Points on a hilly landscape, in no order, each with its height.
A climber steps from a point to the highest of its 6 nearest points, and stops where none of them is higher. Distance is the straight distance between rows; heights are no part of it.
kot height 426: [7 3 21 -11 -6 -1 1 17 -21 -1 12 13 -27 -30 21 23 10 15 -11 8]
koto height 512: [-2 5 0 -1 2 1 -3 -6 -6 -8 1 -14 14 13 -14 -1 0 1 2 -8]
zuza height 429: [-5 -2 9 -7 -2 2 10 7 -9 -4 22 -18 -5 -2 -2 1 6 6 -6 -5]
Pok height 268: [47 27 51 -11 25 -15 -4 -2 0 11 -27 11 -56 -1 4 11 -13 30 -12 -14]
vom height 270: [15 27 19 8 29 -14 -31 -16 -6 6 -22 11 2 29 -19 -21 -6 9 23 -12]
zotiv height 383: [9 6 23 -10 -5 -3 2 14 -22 0 16 17 -32 -41 20 32 10 17 -13 10]
viz height 513: [-27 -23 -17 -10 -10 18 21 16 12 -6 29 4 1 -7 21 -5 8 -10 -4 3]
Foli height 451: [-19 -28 -33 -1 -32 10 14 0 35 -11 -2 2 28 11 2 -1 -3 -25 7 12]
lunom height 381: [9 -1 17 -14 -8 3 6 18 -24 -6 13 27 -24 -51 28 34 8 20 -11 10]
Metag height 254: [-2 0 -29 17 -9 -8 -9 -15 10 1 -8 -11 34 15 -19 -16 -11 -37 0 4]
fakuf height 351: [15 25 19 8 29 -13 -25 -13 -9 7 -20 1 -2 25 -18 -10 -5 16 12 -14]
rek height 479: [12 9 18 -4 14 -6 -6 -6 -7 -6 -7 -10 -2 11 -14 -6 1 17 6 -10]
Pum height 441: [-14 -18 -12 -10 -10 13 15 7 9 -6 17 -6 18 6 3 -6 2 -16 -7 0]
tigir height 506: [6 17 -4 15 18 -4 -21 -15 -2 -1 -20 -9 21 24 -24 -15 -6 -11 6 -8]
zuv height 62: [-2 5 -28 20 -12 -7 -16 -13 18 14 -23 -5 34 8 -17 -16 -11 -38 4 18]
zag height 358: [-9 -11 2 -5 -6 5 9 14 -2 -10 27 -17 4 -7 6 1 3 7 -5 -3]
repig height 267: [39 22 49 -10 20 -14 2 -1 -9 11 -23 12 -53 -4 9 7 -10 29 -15 -8]
Mamal height 323: [8 35 -1 28 31 -8 -31 -10 0 10 -26 5 5 30 -20 -31 -4 -11 14 -11]
kuzen height 474: [5 1 19 -7 3 1 2 6 -15 8 13 -7 -20 -13 7 12 8 18 -13 1]
govu height 328: [23 21 20 -2 30 -6 -15 -16 -10 2 -18 -3 -12 19 -21 -13 -6 28 14 -14]
Diba height 452: [17 6 25 -7 11 -8 -7 -6 -13 2 -4 -14 -15 5 -8 4 -1 22 -3 -10]
Komam height 543: [-35 -26 -24 -10 -1 25 20 19 10 -6 34 15 -3 -14 26 6 3 -5 -1 5]
sos height 352: [-2 -4 12 -19 -5 1 8 13 -19 -13 16 30 -26 -46 31 33 16 17 -7 8]
Robel height 287: [26 17 40 -7 16 -9 -1 0 -6 11 -12 -2 -41 -2 -4 11 -3 34 -8 -8]
vufa height 199: [-18 -11 -1 -22 -8 14 25 22 -18 -20 12 34 -14 -51 43 40 12 19 -1 8]
Buf height 346: [-26 -32 -40 2 -36 9 14 5 33 -6 1 -1 33 7 4 0 -5 -22 6 15]
Girak height 185: [32 17 36 -6 22 -14 -11 -12 -12 8 -32 2 -37 15 -13 -2 -8 37 10 -13]
doda height 337: [-16 -7 -2 -14 -6 9 14 19 -18 -7 25 20 -15 -41 25 19 16 11 -1 7]
gar height 265: [-6 -5 0 -20 -8 10 17 20 -18 -8 20 24 -18 -42 27 30 16 14 -2 8]
Rede height 454: [9 13 6 7 22 -5 -13 -12 -5 6 -15 -3 11 17 -15 -15 -7 2 11 -8]
Dazo height 456: [0 1 17 -8 0 2 6 16 -11 -1 23 -1 -22 -25 12 17 11 14 -7 6]
pifer height 450: [-5 -11 -26 8 -13 0 -1 -11 11 -3 -4 -12 33 11 -7 -11 0 -30 -4 10]
duf height 593: [-25 -36 -22 -6 -23 16 25 11 24 -7 18 3 14 2 13 0 0 -18 1 6]
Volo height 608: [13 11 18 2 22 -6 -17 -16 -12 1 -12 -3 4 16 -19 -5 -6 16 8 -16]
remu height 394: [5 26 6 21 25 -12 -30 -14 -10 6 -22 1 12 21 -19 -22 -7 -10 10 -9]
pef height 414: [-14 -13 -6 -9 -5 9 14 15 5 -7 27 -3 -4 -6 13 5 9 -3 -4 0]
gubep height 615: [6 12 -13 13 15 -11 -14 -14 0 4 -12 -9 30 16 -16 -18 -7 -22 4 -11]
Dozo height 498: [-10 -21 -22 1 -22 7 11 4 16 -3 5 -4 28 13 -3 -5 -1 -27 1 2]
Vopi height 257: [-28 -36 -48 9 -47 8 13 -6 39 -6 -10 7 35 4 1 5 -2 -30 14 27]
Gav height 468: [11 7 31 -3 7 -7 -3 -1 -9 4 3 -10 -27 -6 -2 10 5 29 -5 -5]
zib height 32: [-2 0 -34 17 -18 -10 -6 -18 17 13 -17 -7 36 8 -20 -13 -11 -40 0 21]
Loma height 449: [-8 -19 -12 -2 -8 1 8 4 2 -9 17 -14 17 10 -6 -9 5 -5 -7 -7]
Sosi height 377: [6 36 -11 37 15 -15 -32 -17 22 16 -39 -3 -1 39 -22 -44 -5 -27 18 -19]
Tuzis height 360: [-21 -36 -31 -2 -30 20 23 10 23 -5 8 -5 19 7 12 -3 1 -17 -2 13]
Vogul height 507: [2 -14 -18 -1 -10 3 -3 -7 4 -4 4 -13 27 8 -11 -10 -4 -18 -9 -3]
Zek height 628: [21 12 33 -6 1 -5 4 9 -14 10 4 2 -35 -21 9 17 1 22 -16 3]
sekir height 182: [28 25 26 -4 30 -11 -19 -11 -7 1 -27 6 -18 24 -17 -9 -6 29 20 -14]
pimak height 554: [-32 -23 -19 -13 -2 18 23 16 -4 -4 29 14 -6 -23 27 13 10 -1 0 6]
bogum height 302: [28 14 30 -8 15 -14 -8 -9 -7 8 -20 -5 -24 14 -14 3 -5 31 5 -13]
tinup height 478: [-3 -12 -31 16 -26 1 -2 -13 22 -9 -6 -7 34 8 -12 -11 -7 -38 1 13]
tem height 305: [10 32 3 15 27 -12 -31 -14 -9 7 -25 8 7 33 -20 -26 -1 -1 17 -15]
murug height 403: [17 21 15 10 32 -9 -18 -13 -9 4 -17 -3 1 21 -20 -11 -6 21 15 -13]
vugi height 430: [-12 -12 -41 16 -35 -4 -1 -13 25 5 -10 -4 37 8 -11 -2 -9 -42 4 23]
rolo height 386: [-35 -41 -30 -7 -27 20 21 16 26 -6 23 2 11 -4 14 -2 -1 -19 -2 12]
nusu height 465: [6 8 22 -10 -1 -5 0 13 -11 8 17 -3 -27 -18 15 15 11 18 -6 4]
tiku height 469: [-34 -32 -29 -11 -14 24 26 24 25 -2 30 6 11 -2 16 1 1 -9 -4 9]
rez height 594: [-10 -20 -40 11 -30 2 10 -8 26 -6 -15 -6 39 10 -7 -10 -4 -31 1 22]
Til height 288: [36 19 49 -10 17 -15 -9 0 -6 11 -23 3 -50 1 2 7 -11 32 -8 -7]
pefov height 471: [-18 -27 -29 -6 -30 12 14 5 23 -8 12 -6 25 8 4 -7 -3 -25 1 5]
Milu height 505: [-3 -5 -4 1 2 2 3 -4 -2 -6 6 -16 17 7 -9 -12 3 0 -4 -10]
lanat height 477: [-10 -20 -17 -4 -14 10 12 3 12 -8 7 -11 21 12 -4 -7 1 -18 -9 -1]
duvit height 440: [-2 10 -19 18 8 -4 -9 -18 6 10 -17 -6 33 13 -15 -22 -10 -32 3 2]
tivom height 603: [0 25 -8 27 15 -6 -23 -15 7 11 -20 -3 23 23 -20 -28 -10 -25 9 -4]
Nifet height 502: [-5 27 -16 38 7 -18 -20 -17 18 19 -31 -10 12 25 -22 -35 -5 -34 14 -8]
fud height 464: [-3 0 17 -7 -2 1 2 3 -9 -4 15 -16 -6 -4 -1 1 7 22 -12 -8]
figi height 378: [0 -3 14 -10 -6 3 8 16 -20 -5 19 24 -24 -40 26 34 9 13 -7 12]
dubud height 259: [32 16 39 -3 10 -13 1 1 -15 14 -10 3 -47 -8 8 14 -2 29 -15 -7]
med height 396: [-14 -9 -1 -9 0 11 16 19 -8 -5 26 14 -15 -32 21 16 14 7 -7 -2]
fad height 382: [26 11 36 -5 9 -11 -4 -1 -12 8 -11 -5 -36 -5 2 14 0 32 0 -5]
Basa height 437: [6 34 -13 29 26 -12 -29 -15 4 12 -30 6 17 25 -20 -35 -13 -21 13 -14]
bas height 491: [-25 -11 -13 -14 -7 10 18 20 2 -6 33 0 -4 -11 20 2 9 -1 -7 -1]
sas height 521: [-14 -28 -29 1 -24 10 8 -2 20 -7 2 -6 34 8 -5 -3 -2 -27 3 12]
Bir height 514: [0 -1 -10 3 -6 2 1 -7 1 -8 -2 -14 24 19 -9 -13 -1 -12 -1 -3]
Gano height 453: [5 1 19 -4 9 -1 4 -1 -6 2 7 -19 -8 3 -3 2 0 16 0 -10]
mogi height 592: [-1 11 -21 29 5 -3 -13 -21 9 10 -18 -9 27 15 -17 -21 -12 -34 2 4]
pilo height 470: [5 0 9 1 15 -4 -6 -9 -12 -5 -3 -15 12 9 -16 -7 -1 8 5 -12]
mal height 341: [-27 -32 -45 9 -44 10 11 1 33 -6 -3 1 30 8 -3 1 -6 -32 11 28]
tud height 255: [29 21 44 -6 11 -14 -1 3 -17 13 -9 12 -47 -23 12 22 -9 24 -24 2]
Tol height 455: [-5 1 10 -8 3 3 4 16 -11 5 23 -7 -10 -11 7 7 11 13 -9 -2]
pofev height 575: [-37 -19 -23 -18 2 20 21 16 -8 -14 31 20 -5 -38 38 24 13 4 1 6]
Ket height 572: [1 -2 -5 0 -1 4 -3 -8 -7 -8 -3 -16 21 13 -16 -10 -3 -10 -6 -12]
Tif height 493: [15 10 32 -4 0 -5 2 4 -16 4 7 -7 -30 -14 6 21 2 17 -7 1]
Nus height 350: [-8 -3 -3 -17 -2 2 10 18 -21 -8 27 21 -19 -39 26 26 18 13 -5 8]
lag height 296: [-31 -41 -36 4 -33 17 24 7 33 -2 5 0 22 7 10 3 2 -22 8 13]
vig height 527: [-15 -24 -38 8 -38 2 7 -9 30 -9 -9 -5 40 12 -7 -6 -8 -33 3 20]
votov height 260: [44 24 42 -9 24 -15 -8 -4 -6 7 -31 6 -51 10 -6 -2 -9 38 0 -12]
mude height 402: [15 12 33 -8 -2 -2 0 7 -21 8 9 10 -31 -29 14 26 3 24 -18 11]
Mesog height 395: [14 22 10 10 30 -9 -22 -16 -14 1 -21 0 6 25 -21 -13 -6 12 18 -13]
bev height 589: [-25 -15 -14 -14 1 18 19 18 -11 -9 29 16 -14 -40 31 16 14 9 -5 7]
loven height 321: [27 16 38 -7 3 -6 -1 -3 -17 9 -2 5 -44 -17 13 23 -2 24 -14 6]
kurer height 563: [22 26 21 0 27 -16 -24 -12 -9 1 -26 7 -11 24 -24 -17 -4 21 22 -12]
Tos height 550: [-3 21 -18 30 11 -8 -18 -19 9 13 -21 -8 24 19 -16 -20 -8 -30 4 -2]
vikol height 408: [-7 -4 6 -8 -7 1 7 16 -7 3 28 -4 -15 -21 9 9 12 9 -5 2]
ruro height 467: [-9 -23 -11 -5 -17 11 8 2 6 -9 10 -13 24 10 0 -6 3 -14 -5 0]
Ninuf height 499: [8 7 -2 6 14 -1 -11 -15 -5 -3 -9 -10 17 22 -16 -9 -2 -5 2 -8]
Sali height 531: [-34 -14 -18 -19 -1 17 20 18 -10 -14 23 27 -9 -45 35 24 15 11 2 5]
muvi height 472: [3 0 10 -1 3 -2 -2 -5 -7 -8 8 -20 7 8 -7 -5 -1 12 -3 -10]

For each start below, name the point where the climber stops.
repig | Zek
zotiv | Zek
Pok | Zek

Call two points neighbours if one is among the 6 nearest of the other. Go from one point of each pair to the other, from neighbour to neighbour, staying as high as possible. Name the lowest point that can't be avoided.
gubep and Zek | fud
bev and Ket | pefov
kurer and duf | murug
Volo and rez | muvi
Ket and rez | lanat
duf and bev | viz
gubep and Ket | Ninuf
